A landscape with many valleys, sampled at points; each row gives a point and its height.
From any point a ball rolls to the lowest of the 2 points nearest to it. It stops when none of these is lower. Distance is the straight distance between rows; heights are no part of it.
j_413: 13	16	-14	11	1	-10	-9	-62	9	3	-14	42	-8	0	8	0	16	4	4	16	13	-12	-17	3	0	9	9	6	-37	34	27	9	-8	-32	11  h=357
j_936: 11	30	12	23	-40	-12	26	-33	8	55	-44	8	3	11	29	-35	-23	7	-38	-53	13	35	-2	-37	-12	15	-29	-13	39	-11	9	-25	-48	-23	-26  h=193
j_312: 14	-23	-31	1	-13	36	5	-52	5	25	-49	9	-1	-64	10	-2	10	-35	-30	10	-42	5	15	-37	23	22	27	16	0	29	23	6	-33	14	-6  h=457
j_215: 14	-28	24	-10	-50	25	3	16	26	13	56	18	-20	29	12	12	11	3	19	-20	25	-28	5	3	10	13	-9	4	-19	-34	-11	19	-7	-67	45  h=556
j_752: -11	-21	-26	-2	-15	53	-11	15	47	-26	43	-6	-16	-5	14	6	22	-13	-5	-16	2	-11	20	5	-5	25	34	16	-33	-2	18	17	3	-29	32  h=548
j_295: -13	-34	-19	-27	40	-11	4	31	-23	12	12	8	-35	-15	-19	18	30	-15	36	28	60	-33	5	30	16	-7	-15	-12	9	4	1	-1	36	10	15  h=562
j_44: -7	0	-10	15	30	22	2	-18	6	-2	4	29	21	-3	18	10	21	-20	6	12	-11	3	-7	-6	14	1	14	6	-45	29	21	22	-23	-21	17  h=459
j_64: -27	4	-2	-18	-2	-16	10	14	-29	15	-36	-7	19	17	20	-15	15	25	22	21	-11	-22	-17	10	24	1	-26	-14	-49	-16	-18	4	3	-17	3  h=686
j_237: -17	-16	-42	-14	-2	-2	-33	-11	-11	13	-11	3	-54	-26	1	16	-10	7	-12	-21	18	-47	-22	3	7	50	-7	20	20	28	26	-40	53	-15	-16  h=91
j_110: -20	-36	10	-9	-17	52	-14	55	7	-33	51	-62	24	4	15	-6	-34	26	-6	-12	-4	-9	-7	2	7	-42	27	17	23	1	-11	-33	3	-14	-10  h=135
j_957: 20	4	-17	2	31	-8	18	-14	7	10	53	23	-12	26	-3	15	20	-10	1	2	73	53	-3	-5	-8	-18	-22	-21	15	-34	-1	39	-30	-17	17  h=444
j_152: -4	-3	-56	-34	-3	-42	-21	-8	-7	-5	-27	-37	-28	-8	10	-15	4	5	27	32	20	-15	-13	37	11	3	10	11	-37	-31	4	-18	38	18	-22  h=461
j_562: 20	9	2	12	-19	-8	-16	15	16	15	51	5	-18	24	1	32	-38	10	-10	-60	9	3	-9	1	-27	13	-14	-5	44	-1	0	-23	-10	-28	19  h=624
j_69: -36	-10	36	6	52	25	18	34	-24	9	38	21	26	36	0	9	34	4	33	19	9	-50	-25	5	32	-7	-19	15	-22	33	-31	5	33	17	23  h=607
j_101: -8	5	-14	45	16	-24	-17	3	6	8	-16	6	18	-10	0	7	-33	21	-10	-22	-33	28	-20	4	9	-15	-3	7	18	31	26	-45	-1	22	-42  h=659
j_273: 24	1	-1	-11	-6	-8	-16	28	-5	9	0	-29	4	-8	-11	1	-19	-23	-24	-23	-20	47	17	9	-22	-21	2	-13	51	-13	-15	6	-15	40	3  h=595
j_430: -18	3	29	30	31	34	34	65	-3	17	18	-7	68	14	22	-9	27	9	36	-19	-9	12	-19	6	36	-46	-10	7	-28	16	-36	-2	-25	11	-17  h=619
j_361: 12	40	6	-2	-20	-81	18	-3	-21	31	-38	-2	-4	32	10	-17	-19	20	9	-8	22	32	-21	8	-24	-21	-29	-23	-10	-29	-18	-10	-4	7	-26  h=393
j_568: -8	-43	22	-19	8	52	5	62	-36	17	-8	-9	19	-38	0	18	16	-35	-28	-25	-35	5	25	2	30	1	-19	-7	39	8	-1	12	11	9	9  h=495
j_889: -26	-23	11	27	20	44	27	46	19	10	6	-2	50	-18	30	-9	42	0	34	-40	8	-3	-8	8	43	-31	-8	7	-32	25	-20	-10	-31	-26	-22  h=610
j_234: 24	9	13	6	-52	-7	3	36	-7	30	-18	-30	5	-23	1	-22	-22	-1	-45	-32	-29	37	5	-14	-15	-17	-13	-17	72	-17	-16	-24	-24	37	-8  h=625
j_509: 53	-6	-3	-25	-74	-1	-3	0	2	24	0	5	-25	-20	-1	5	11	7	39	32	-8	-38	17	-6	17	-13	14	11	-26	-35	-32	33	-29	-36	33  h=681
j_661: 2	-14	-20	-25	10	-21	-21	-29	-21	-42	-4	-36	-4	-9	-11	-10	-12	0	16	75	-9	-9	0	32	-4	-43	47	4	-18	6	-14	-14	7	33	-8  h=311
j_335: -7	10	24	-11	-8	-1	13	-65	-27	13	-56	33	-4	-10	-4	-9	16	-6	-24	18	-24	-33	-1	-28	6	38	-28	-1	-8	7	-4	12	11	-18	-6  h=621
j_415: -10	25	-24	-4	-16	-56	-1	-19	-4	-1	-58	-28	-5	3	-2	-42	-10	6	-15	20	-19	14	-17	8	-13	4	-15	3	-28	-28	-5	-27	27	39	-53  h=762
j_971: -37	-27	23	5	1	49	-4	67	-27	15	15	-17	30	-20	13	14	1	9	-15	-23	-37	-30	-9	-1	50	6	-22	7	29	18	-5	-22	21	-6	7  h=516
j_218: 6	13	13	-29	-21	-47	4	16	-38	-2	-51	-13	-9	-10	-26	-29	9	-26	-20	31	-27	-6	11	7	-27	9	-20	-18	11	-22	-23	15	30	55	-11  h=242
j_835: -2	-6	0	14	16	20	5	-55	16	-29	-28	5	21	-24	-8	0	-4	-29	-41	31	-68	25	23	-27	-8	20	35	6	-14	17	7	8	-20	39	-13  h=252
j_428: -10	-7	-37	-21	-37	-24	-20	13	9	-7	-12	-55	7	-1	33	-23	-13	49	34	22	10	-19	-31	25	30	-16	6	15	-38	-30	-7	-38	21	-12	-26  h=549
j_262: 6	8	-1	0	23	13	-8	16	-1	-4	18	-12	18	-2	-6	13	1	-29	-6	-6	-28	35	14	1	-13	-17	13	-3	8	-10	-6	26	-23	17	14  h=567
j_603: 51	28	-43	26	0	-43	-3	-41	25	-22	-15	22	-49	-35	-37	7	-5	2	32	53	2	-29	1	11	-37	-4	35	10	-17	23	2	-24	25	21	-16  h=880
j_153: -13	27	16	32	23	-10	-8	-22	24	-64	17	7	10	26	-35	-6	-27	9	-24	38	-68	20	-7	-4	-47	11	14	6	-9	-2	-19	-22	25	39	-1  h=466
j_834: 27	-7	-30	19	-1	25	-34	26	36	-1	56	4	-21	-13	4	39	-32	-3	-12	-70	7	16	-7	1	-21	12	15	12	40	33	12	-23	-8	-27	20  h=676
j_948: -49	-24	10	-14	54	48	4	37	9	-46	36	-30	18	15	-7	-5	22	-28	-8	5	-10	14	18	6	3	9	18	9	-23	-9	-4	13	20	28	-3  h=538
j_729: -38	5	9	4	-8	17	40	54	23	-18	-6	-24	29	41	43	-9	11	10	-6	-58	15	10	27	-8	15	-7	-28	-17	-31	-44	-2	5	-31	-16	-5  h=456
j_885: 40	-7	-23	1	-19	39	-11	-43	4	3	-28	5	-4	-71	-7	1	14	-30	-21	30	-45	-4	29	-19	8	-9	42	17	29	28	-4	8	-38	17	19  h=553
j_895: 17	35	18	6	-33	-60	24	14	-30	35	-59	9	4	4	-5	-17	-11	6	-5	5	-14	32	-1	-5	-25	-33	-28	-24	21	-10	-25	-5	-11	25	-16  h=260
j_34: -6	-8	-1	-30	20	1	-16	2	-15	-5	41	10	-50	26	-25	25	8	-22	-1	-4	17	-23	4	13	-23	40	-9	-9	6	-23	-4	23	31	-7	38  h=604
j_574: 20	-2	-19	19	11	5	-33	-17	16	1	21	38	-38	-16	-23	31	-21	-1	-11	-35	3	-11	-6	-6	-28	23	9	11	44	53	15	-18	13	-16	20  h=731
j_491: 22	16	17	16	45	17	12	-43	15	13	14	30	20	12	10	19	11	-21	-31	-45	39	69	4	-26	-7	17	-9	-9	27	3	36	40	-38	-22	-4  h=449
j_875: -28	-38	16	-4	0	29	6	36	10	7	58	7	-6	17	7	9	29	-12	34	-7	19	-44	0	13	17	4	-15	5	-16	-14	-25	1	18	-25	40  h=581
j_707: 12	-2	-6	-19	-17	35	-9	-37	17	-15	-17	-37	-7	-8	-11	-49	-8	-38	-49	9	-33	35	44	-30	-38	-5	37	-4	21	-24	-10	14	-45	29	-7  h=139
j_832: 12	13	1	16	-24	-29	-17	10	-8	4	19	11	-15	-9	-22	26	-27	25	28	3	-9	-41	-14	4	-15	-7	-4	9	15	10	-10	-16	16	-9	10  h=633
j_160: 20	35	17	-8	-44	-57	30	12	-45	26	-67	-5	-18	-13	-14	-42	1	3	-9	14	-4	-15	-1	-22	-28	-8	-36	-22	3	-26	-36	0	25	18	-24  h=40
j_788: -6	-9	-57	-20	35	-24	-9	-22	10	24	-16	-9	-45	18	9	-9	-1	-32	-17	-20	47	33	-4	7	-16	39	-5	-4	-7	-20	38	-7	3	23	-28  h=767
j_892: 29	12	-1	-29	-30	17	-5	-48	13	-17	-2	-22	-18	2	-19	-30	10	-39	-21	41	-46	15	42	-8	-32	0	42	-3	-7	-43	-30	41	-34	25	23  h=229
j_881: -12	4	0	9	66	23	14	-13	-11	-19	19	19	22	-5	-11	18	34	-49	-2	44	-27	21	5	-8	7	-1	21	-2	-52	9	1	51	-30	24	19  h=505
j_169: -21	-19	-16	-6	12	10	-22	-18	-23	2	-16	26	-31	-37	-15	31	0	2	-7	8	-11	-57	-6	-6	18	44	1	15	17	49	21	-17	39	-9	0  h=377
j_792: 9	-2	8	20	50	21	23	4	3	12	34	25	19	3	7	21	20	-14	-2	-34	55	51	-12	-3	7	-20	-17	-9	23	4	14	14	-27	-30	-8  h=396
j_158: 31	25	16	25	-31	-3	10	-73	12	41	-47	32	11	-11	27	-27	2	15	-17	-35	21	24	-4	-30	4	23	-22	5	45	12	15	-10	-25	-35	-7  h=385
j_70: 1	16	-20	28	28	-51	-14	15	-5	18	1	4	3	12	3	14	-32	17	17	-23	13	28	-27	21	-3	-27	-5	-6	9	15	22	-31	-3	13	-25  h=710
j_748: -8	-2	-11	-6	2	5	-6	40	51	-39	71	-33	-25	54	3	15	-16	-3	2	-40	31	21	19	6	-28	17	14	-3	-18	-59	8	9	-5	7	11  h=545
j_134: 44	17	-14	20	-7	12	-6	-42	16	10	-4	43	-21	-25	-23	10	9	-33	-9	9	-33	4	25	-19	-33	-6	22	5	19	25	-5	22	-43	3	33  h=638
j_921: -4	31	3	13	-28	-37	3	-19	-5	-23	-39	-19	12	-16	-9	-25	-5	33	-7	43	-48	-15	-26	-4	-4	-20	-6	8	-24	-20	-24	-31	21	24	-28  h=717
j_442: -13	31	53	28	40	-35	7	14	-37	-6	6	38	13	16	-55	21	-24	16	18	19	-16	-29	-10	8	-25	-2	-22	-13	31	40	-14	-8	36	27	3  h=672
j_534: -16	26	55	18	22	-4	9	17	-52	14	-2	32	38	2	-24	16	-10	23	28	29	-24	-51	-8	-2	18	-13	-18	-9	23	54	-21	7	8	3	21  h=646
j_513: 29	20	-40	27	10	-49	-17	-14	11	-9	0	22	-18	-31	-23	23	-14	21	59	41	17	-31	-17	26	-13	-24	34	9	-15	48	19	-22	7	10	-10  h=820
j_370: -11	-8	2	13	-18	41	11	24	59	-25	66	8	-6	28	8	4	28	-7	14	-16	15	-5	14	1	-6	5	25	9	-61	-16	13	40	-22	-31	38  h=521
j_640: -5	-12	-61	1	25	1	-15	12	39	0	15	-16	-24	5	25	10	-6	-10	-3	-43	40	29	-4	15	-4	13	16	7	-4	-5	41	-29	5	-4	-22  h=713
j_83: -38	12	-3	-28	-5	-7	-11	-26	-9	-32	-19	-21	-1	8	-3	-12	11	-8	-19	44	-46	-25	3	4	4	41	6	1	-55	-26	-8	10	27	17	-5  h=600
j_303: 13	3	-1	-27	-23	-9	4	-9	-28	44	-24	-4	-35	3	5	-13	-5	-20	-23	-32	36	-10	7	-1	-9	33	-30	-7	48	-12	3	-8	9	-13	3  h=714
j_698: -12	-11	16	8	37	27	10	-55	21	3	-2	30	19	13	26	18	9	-5	-25	-43	32	31	-5	-27	10	49	-7	4	2	25	59	22	1	-32	-11  h=510
j_771: 43	11	1	3	-18	-22	-12	-9	0	23	10	27	-21	-22	-16	32	-14	21	51	12	39	-43	7	4	-14	-17	12	-3	36	29	1	1	1	-31	13  h=697
j_307: -32	9	-1	12	-16	34	0	10	25	-43	-26	-35	52	2	41	-22	-11	38	-17	-12	-28	6	2	-29	28	-19	24	13	-29	1	23	-3	-37	-5	-28  h=235
j_320: -10	15	46	-31	31	-9	2	-19	-40	-3	9	24	-11	20	-28	15	24	-13	-1	19	25	-18	10	5	-10	33	-33	-17	24	-15	-9	45	37	-4	35  h=641
j_108: -39	17	20	15	39	2	-15	-4	14	-67	25	-25	32	41	-19	-15	-35	8	-25	14	-46	25	2	-7	-29	0	29	3	-20	7	1	-2	4	39	-19  h=424
j_449: -7	-19	41	-6	35	20	14	2	-34	24	-12	25	24	-5	13	14	20	-2	0	-15	25	7	7	-1	39	3	-32	-13	34	18	9	15	11	-20	14  h=450
j_817: -18	-36	4	-11	-3	29	-22	30	-3	-42	57	-50	18	27	1	-11	-41	18	11	37	-15	-23	-12	3	-8	-54	45	17	-17	11	-23	-25	-4	0	-6  h=175
j_872: -18	-3	14	-1	-17	45	2	34	11	-31	12	-48	52	3	27	-15	-10	17	-4	-3	-25	9	10	-10	13	-45	22	5	-4	-13	-9	4	-27	-10	-6  h=179
j_50: -24	13	-9	-1	-3	-29	30	37	28	-1	11	-19	10	60	39	-8	-7	24	14	-41	47	27	0	7	-1	-9	-24	-26	-40	-55	10	-7	-25	-13	-16  h=488
j_88: 49	37	20	7	-32	-22	-1	-81	21	0	2	43	-15	9	-12	-8	26	24	15	8	38	-3	-15	4	-5	20	6	11	-26	8	18	43	7	-45	28  h=167
j_632: 13	5	-49	1	31	-47	-22	-45	9	-21	-31	-15	-19	-9	-16	-22	-12	-9	3	37	-1	37	-1	23	-20	-18	30	9	-6	3	11	-30	8	58	-37  h=869
j_75: -29	-20	8	-4	63	52	23	30	0	-36	36	-10	24	-13	-27	3	46	-54	-1	22	-7	38	15	5	4	-7	13	2	-28	-13	-17	40	-15	34	-5  h=529
j_285: -25	10	30	-27	3	-34	-4	29	-36	-23	-7	-23	25	27	-22	-11	3	-22	-13	37	-46	14	4	17	-20	2	-12	-21	-12	-26	-23	30	21	57	7  h=319
j_873: -20	-24	13	17	27	30	-1	-41	2	-50	-14	-15	30	-19	-8	-8	-24	-2	-47	38	-64	21	7	-19	0	-11	47	2	-14	38	7	-18	-13	33	-36  h=340
j_773: -13	7	-12	-9	2	-31	-22	-24	-12	4	5	3	-37	23	6	5	-13	16	-1	-22	33	-35	-30	14	-7	37	-20	9	2	2	17	-25	54	-30	-15  h=375
j_569: 64	12	37	-23	-70	0	9	-24	-12	40	-4	22	-22	-6	-3	3	7	14	31	2	23	-29	26	-19	3	-4	-5	-3	24	-26	-34	45	-27	-55	41  h=635
j_823: 7	2	25	-30	7	-24	5	0	-45	29	-33	13	-24	3	-18	2	5	-26	-20	-2	23	-7	16	0	-21	22	-32	-23	46	1	-1	19	21	14	5  h=678
j_827: 3	-7	17	-11	-40	12	1	53	-32	29	-34	-30	37	-32	23	-10	0	8	-25	-11	-41	26	7	-5	28	-35	-15	-20	40	-5	-16	1	-22	19	0  h=654
j_516: 11	-10	-20	0	-48	12	4	5	74	-8	47	11	-42	45	4	-1	13	12	2	-22	50	-1	5	11	-7	23	25	11	-64	-27	36	32	-14	-52	27  h=481
j_646: 1	20	-21	-7	-29	-12	-7	4	32	-1	-8	-39	11	19	26	-18	-18	8	-6	-13	-6	32	14	1	-12	-18	13	-3	-8	-42	4	-2	-26	10	-18  h=437
j_867: -17	-25	14	-34	14	11	-1	70	-12	-13	17	-38	6	19	2	-3	9	-39	-35	-24	-5	33	23	18	-12	16	-16	-28	23	-35	-4	15	23	34	7  h=391
j_555: 25	-1	-24	-9	-50	-22	-18	-6	0	-11	10	-8	-33	-23	-11	8	-2	30	43	39	2	-69	-18	11	17	5	19	23	-49	-4	-10	-1	32	-27	5  h=670
j_523: 8	46	13	28	-19	-55	23	-30	-5	15	-39	14	-13	34	-1	-29	-20	28	-16	-18	6	8	-31	-16	-36	3	-43	-7	-6	-26	-12	-31	28	-12	-40  h=500
j_53: -7	12	42	7	34	0	15	33	-34	16	33	24	30	29	-8	23	3	29	67	36	23	-62	-25	10	21	-23	-9	10	1	43	-30	6	22	10	27  h=623
j_459: -21	-7	13	-38	14	-5	-13	14	-12	-19	-8	-29	2	19	-24	-10	-1	-41	-48	6	-37	31	26	-1	-28	35	-5	-21	8	-26	-4	24	22	57	-1  h=360
j_279: 3	-1	-11	10	-37	26	28	-67	10	23	-67	17	-12	-43	1	-38	10	-28	-35	18	-46	-7	4	-53	-1	48	0	7	-17	-5	14	-2	-34	13	-12  h=288
j_141: 20	12	-13	-3	-51	-21	-4	9	-3	36	12	-15	-37	3	7	-1	-33	12	-21	-56	21	-11	-11	-3	-22	22	-25	-3	51	-20	-5	-46	-2	-13	-4  h=684
j_477: -44	-35	19	6	33	47	12	49	-3	3	40	-3	30	-3	8	-2	47	-10	29	-7	-5	-49	-6	13	42	-9	-9	20	-26	26	-36	-10	25	11	12  h=597
j_27: -30	-28	-14	7	51	18	-19	12	-16	2	17	23	-5	-5	-1	27	0	-6	8	-9	9	-21	-15	11	23	23	2	14	-2	44	24	-17	33	-8	5  h=491
j_131: 1	6	35	18	-51	-3	-12	33	-18	15	38	10	13	4	4	28	-32	52	34	-13	-4	-58	-36	-9	13	-5	-23	16	17	14	-22	-22	6	-43	22  h=578
j_458: 3	-8	2	6	-20	-15	14	58	48	-15	71	-29	-3	54	23	13	-16	9	24	-43	48	22	15	6	-9	-8	-9	-1	-30	-65	-1	-11	-30	-11	-1  h=520
j_601: -26	-20	17	10	46	29	-16	1	-11	-53	8	-29	28	7	-22	-14	-44	0	-36	12	-42	34	4	-3	-12	-31	41	-1	-3	37	6	-17	-5	33	-47  h=386
j_865: -17	-24	3	20	26	10	7	-28	-14	31	-43	26	36	-11	34	8	-8	28	4	-21	6	4	-27	-11	54	7	-15	4	-8	48	41	-17	-1	-34	-31  h=537
j_284: -33	3	-20	12	8	21	7	13	30	-43	-30	-31	23	17	37	-2	-17	11	-26	-52	-1	28	20	-23	13	9	11	18	-19	-10	45	-2	-21	10	-42  h=316
j_28: 5	-30	-9	-15	25	-10	17	31	0	8	71	10	-34	17	-22	23	23	-23	9	-3	70	17	6	12	-11	-11	-30	-21	15	-44	-23	22	2	2	28  h=485
j_736: 2	24	-18	27	43	-55	-13	-9	-13	2	0	29	-4	1	-18	21	-18	27	51	21	36	-13	-35	20	0	-26	5	1	-1	42	22	-20	11	7	-16  h=766
j_838: -4	-25	-10	-54	11	13	-32	-27	-23	-46	4	-28	-38	-20	-35	-8	-2	-26	-29	52	-26	-19	26	15	-21	16	39	2	10	2	-27	0	36	38	17  h=361
j_225: -15	-32	-5	-40	27	11	-29	51	-6	-35	41	-51	-10	17	-15	2	-14	-20	-22	-9	4	26	9	27	-17	9	7	-9	27	-18	-9	-4	42	38	10  h=409
j_255: -68	-11	0	-30	35	21	-3	14	5	-40	12	-19	-1	34	2	-3	20	-22	-18	18	-19	-15	19	6	4	54	4	-1	-53	-30	11	20	36	23	5  h=558
j_232: -13	28	-1	25	-5	-42	-10	-17	11	-3	5	12	-19	35	-9	0	-27	19	-16	-28	-5	-5	-27	1	-37	22	-23	1	0	-9	6	-30	27	-7	-24  h=490
j_963: -23	12	-35	24	-41	17	-17	12	49	-16	15	-12	7	8	38	2	-16	42	-9	-37	4	-16	-21	-8	7	16	9	15	-26	16	44	-22	-9	-35	-10  h=634
j_25: -7	-15	0	-18	5	17	-13	36	24	-18	80	-14	-28	36	-18	22	-2	-21	10	-10	5	1	12	9	-21	25	4	-3	-9	-47	-15	21	12	-1	42  h=570
j_185: -17	-27	-30	-42	31	-17	-12	7	-19	-27	-10	-40	-4	-9	-2	-20	19	-13	23	63	18	4	-1	42	20	-28	20	4	-28	-16	-2	-7	34	40	-5  h=371
j_493: -12	-44	52	-18	30	39	26	33	-46	29	-5	18	17	-2	3	20	17	-36	-33	-38	-2	24	20	-5	19	12	-38	-25	35	8	9	27	11	-5	7  h=475
j_474: -27	-25	-4	28	14	15	0	-2	-8	21	-26	6	21	-19	13	19	-30	19	-25	-45	-34	14	-17	-21	35	18	-9	4	5	41	51	-26	7	7	-55  h=601
j_750: 33	-8	-17	-14	6	-21	5	3	-1	34	2	14	-22	-28	9	24	11	23	64	11	93	-23	3	24	18	-28	-3	-14	39	8	12	-10	10	-32	8  h=757
j_399: -15	-3	36	2	18	2	22	-53	-29	-6	-45	43	-18	-9	-43	9	1	-17	-44	25	-45	-41	0	-35	-25	61	-29	0	9	17	0	-1	48	14	-8  h=596
j_822: -18	3	-14	-13	-4	11	-9	0	27	-47	-8	-53	11	28	17	-21	-31	6	-34	-18	-4	38	24	-14	-23	-23	30	2	2	-22	18	1	-26	17	-35  h=384
j_662: -23	-38	0	6	25	62	20	21	15	-14	-8	-12	46	-48	18	-7	52	-28	24	-1	-15	10	12	9	45	-31	19	14	-33	15	-8	2	-24	-9	-22  h=599
j_960: 7	18	30	3	-4	-6	13	-40	-27	28	-52	37	25	-10	5	-2	11	6	-7	12	-25	-2	5	-24	11	-9	-21	-12	7	17	-11	19	-29	-21	10  h=560
j_117: 31	20	31	30	-7	-24	-7	-1	1	7	30	34	-19	15	-25	32	-44	28	-11	-49	12	-5	-12	-8	-39	10	-32	-6	80	20	-11	-37	18	-18	13  h=559
j_127: 17	5	23	8	-14	-21	13	56	-53	43	-49	5	35	-27	11	2	-5	8	7	-1	-23	29	9	4	30	-55	-17	-28	31	25	-12	7	-25	20	-5  h=651
j_972: 32	10	13	26	37	-3	-20	-41	2	10	0	50	-8	-25	-18	32	-13	14	10	-28	33	2	1	-6	-2	15	2	3	73	64	35	-11	15	-18	9  h=653
j_129: -14	-4	-28	22	10	10	-4	16	41	-4	27	3	-4	25	35	14	-12	9	-6	-60	44	5	-11	6	-4	18	1	5	-12	15	44	-23	-3	-40	-12  h=677
j_460: 28	35	61	12	2	-39	10	7	-24	15	13	26	2	9	-27	29	-23	25	5	-29	32	12	11	4	-25	-1	-31	-28	90	14	-11	-2	19	1	15  h=487
j_554: -25	15	25	17	16	1	9	-20	-3	-28	-21	22	0	10	-35	5	-9	-13	-48	25	-80	-5	-3	-24	-32	44	-17	2	-3	-4	-10	-8	33	38	-7  h=527
j_197: 50	26	-16	6	-15	-17	5	-48	10	35	-9	31	-32	-1	-14	-9	9	-31	6	0	5	25	17	-13	-37	-13	14	-8	13	-15	-5	31	-58	3	22  h=702
j_175: -24	17	13	-3	-29	12	20	50	3	9	-28	-28	36	18	42	-4	-12	15	-37	-54	-16	21	20	-19	12	2	-25	-19	5	-28	9	-1	-37	-7	-19  h=423
j_710: 57	-1	-11	-3	-63	-22	-14	-17	17	-13	10	0	-16	-21	-12	8	1	15	47	57	-12	-34	1	14	17	-17	42	25	-57	-5	-17	20	-19	-17	23  h=721
j_105: -21	-4	-38	-1	-36	3	-9	24	36	-3	-6	-31	17	5	51	-15	-6	40	16	-16	7	-14	-17	7	29	-6	3	5	-34	-21	11	-26	-4	-31	-14  h=590
j_579: 14	-34	-24	8	35	27	1	-8	1	19	6	33	-14	-39	17	25	29	-15	17	-19	54	0	-1	8	26	-17	0	6	27	33	26	-5	-3	-41	9  h=301
j_518: -1	-23	-16	-42	-9	6	-37	3	-8	-23	8	-46	-27	-9	-22	-15	-19	-6	-31	16	-13	3	8	12	-23	0	20	2	40	-8	-16	-17	28	34	-2  h=410
j_12: -17	9	25	15	20	-42	-13	37	-33	-16	-9	6	10	7	-41	9	-26	7	-11	7	-40	-2	-13	19	-13	5	-26	-11	28	24	-7	-18	44	56	-13  h=699
j_599: -6	-22	-15	13	9	59	11	16	41	-37	30	-16	32	-33	21	-13	44	-17	32	8	8	11	6	16	18	-38	44	28	-47	17	-5	6	-26	-15	-1  h=589
j_890: 9	-9	22	19	20	20	-13	-47	4	15	2	35	16	-12	19	28	-1	9	-15	-55	23	18	-8	-12	28	44	-17	14	53	43	45	-3	19	-36	4  h=569
j_609: 5	-5	-13	-52	-23	24	-18	-44	-2	-27	0	-28	-45	-9	-26	-29	11	-40	-35	40	-38	-9	40	-3	-25	39	32	2	0	-35	-27	27	9	30	22  h=302
j_540: -4	3	-50	-10	14	-40	-9	-33	4	17	-55	-16	-16	-2	2	-22	-6	-21	-9	8	4	31	-3	9	-4	19	4	6	-16	-9	23	-16	6	42	-43  h=816
j_265: 3	-31	-42	11	42	6	13	20	7	16	25	20	-9	-34	2	16	39	-19	35	3	59	12	-11	17	23	-45	-2	1	-6	6	5	-1	-16	-8	1  h=185
j_385: -5	-22	-16	-23	-1	-10	-6	22	-14	1	16	2	-31	-8	-3	17	11	15	63	30	39	-71	-12	29	21	5	-5	8	-20	-2	-11	-10	47	-21	15  h=608
j_353: 0	-15	6	6	-2	20	2	-18	-22	29	-48	28	30	-28	38	4	12	40	15	-3	9	-26	-20	-10	56	-7	-16	2	7	45	10	-13	-14	-53	4  h=472
j_45: 21	29	29	24	-19	-15	2	-43	1	24	-15	38	21	6	18	3	-5	26	2	-22	6	10	-9	-15	0	-11	-18	-2	33	14	2	5	-23	-39	11  h=494
j_911: 4	-16	-21	7	-15	48	-15	1	38	-44	40	-24	20	-10	19	-7	2	4	8	17	-9	4	8	6	0	-21	59	25	-38	17	10	10	-12	-20	18  h=574
j_126: 7	14	7	30	-21	33	23	-47	29	-7	-46	16	8	-21	-7	-26	4	-15	-53	23	-74	17	9	-55	-18	26	9	7	0	-14	8	-12	-32	30	-12  h=60
j_658: 51	26	22	1	-81	-12	14	-60	36	15	-3	30	-20	25	-14	-28	11	23	-6	-2	4	-21	-16	-12	-7	17	12	10	-57	-14	-2	39	-17	-68	18  h=324
j_286: -22	-5	14	0	-27	0	2	59	-28	23	12	-13	19	2	19	11	-16	36	20	-12	-3	-38	-26	10	32	-8	-30	2	11	3	-20	-26	18	-22	17  h=546
j_577: 18	-10	-8	1	51	39	12	36	-12	-6	32	7	10	-35	-30	26	37	-50	15	12	-5	39	14	8	0	-39	12	-2	12	-3	-21	42	-35	20	23  h=543
j_585: -22	-19	-34	-13	37	-30	9	31	1	-13	25	-21	2	4	-7	-13	33	-5	44	58	42	13	-18	34	23	-39	-4	-5	-46	-31	-18	7	9	46	-2  h=336
j_724: -57	-49	-18	-10	59	9	-4	33	-13	-3	22	2	-17	-2	-6	9	29	-23	12	3	28	-28	-8	28	29	22	-14	6	-17	13	9	-20	54	11	0  h=528
j_245: -41	25	-9	-14	4	-31	2	-17	-3	-26	-33	-19	22	32	14	-25	10	18	10	38	-30	-12	-14	9	13	24	-4	-9	-91	-26	-8	8	7	10	-22  h=645
j_626: 14	15	-7	-1	-64	3	0	-35	52	5	11	16	-31	40	1	-18	6	20	-12	-13	17	-18	-11	2	-12	33	20	10	-66	-10	28	28	-9	-59	14  h=415
j_919: 30	39	53	13	-12	-49	27	0	-31	34	-44	31	5	-2	-15	0	-13	17	-3	-7	20	21	11	-7	-23	-20	-32	-28	73	14	-8	-8	12	7	-12  h=403
j_678: 7	19	-6	-25	-41	23	5	-7	14	23	-7	-13	-19	17	10	-24	7	-38	-27	-21	-20	8	39	-21	-21	27	2	-13	3	-51	-9	38	-40	-2	20  h=328
j_605: 11	6	-8	-22	-37	8	-1	-13	-6	18	-33	-33	-18	-18	-11	-47	-4	-45	-37	3	-29	22	29	-15	-28	26	-5	-5	34	-35	-13	12	-25	37	5  h=238
j_20: 3	-20	-43	9	25	-18	4	27	13	11	11	-4	8	-19	18	1	20	8	61	22	38	7	-19	28	33	-54	8	7	-33	-3	1	-16	-11	8	-1  h=272
j_462: 47	29	-49	32	11	-38	6	-41	17	-28	-50	8	-29	-27	-25	-16	-17	4	13	59	-11	6	-7	8	-32	-20	29	17	3	5	2	-51	21	46	-33  h=922
j_954: -4	18	36	30	23	1	17	53	-39	27	-7	3	62	5	9	0	-6	7	20	-7	-31	27	-11	4	29	-55	-17	-10	1	23	-17	10	-32	10	0  h=631
j_304: 10	-29	-15	-20	-24	3	-26	0	-15	-26	16	-43	9	-19	2	-6	-25	24	30	64	-9	-26	-9	20	16	-62	42	21	-8	10	-22	-24	-4	3	3  h=236
j_611: 12	-9	14	5	28	16	3	-17	-23	22	-17	38	19	-27	9	19	19	10	35	12	31	-17	1	2	40	-16	-6	0	25	44	16	9	-1	-35	22  h=397
j_816: 6	32	18	17	-38	-37	1	4	-9	-2	-6	6	7	-3	-15	3	-19	32	17	22	-41	-28	-18	-9	-12	-18	-15	4	-10	-10	-34	-11	6	2	1  h=679
j_386: -7	35	20	4	-58	-11	26	10	-4	50	-56	-13	18	7	35	-36	-9	21	-39	-36	-21	28	0	-40	-4	1	-34	-27	12	-28	-17	-7	-55	-7	-17  h=349
j_995: 48	-9	37	-16	-50	19	-3	-10	4	24	35	25	-17	-4	13	23	14	17	30	-19	50	-26	17	2	16	8	-14	3	44	-13	-10	26	1	-67	60  h=593
j_176: 56	29	-17	-17	-13	-33	13	-77	3	22	-15	38	-47	10	-20	-23	30	-24	18	37	38	11	4	-3	-15	-4	17	-12	-32	-28	1	62	-43	-11	16  h=760

Where does a ball stop that starts at each point below?
j_127 | j_88
j_303 | j_936
j_788 | j_110

Call two points neighbours if one is among the 2 nearest of the other. Go from one point of each pair to the other, from neighbour to neighbour, staying as low as possible. Name the highest point that can't be avoided.
j_126 and j_215 | j_303
j_237 and j_215 | j_12
j_110 and j_265 | j_185
j_707 and j_237 | j_523
j_936 and j_126 | j_335
j_160 and j_707 | j_518
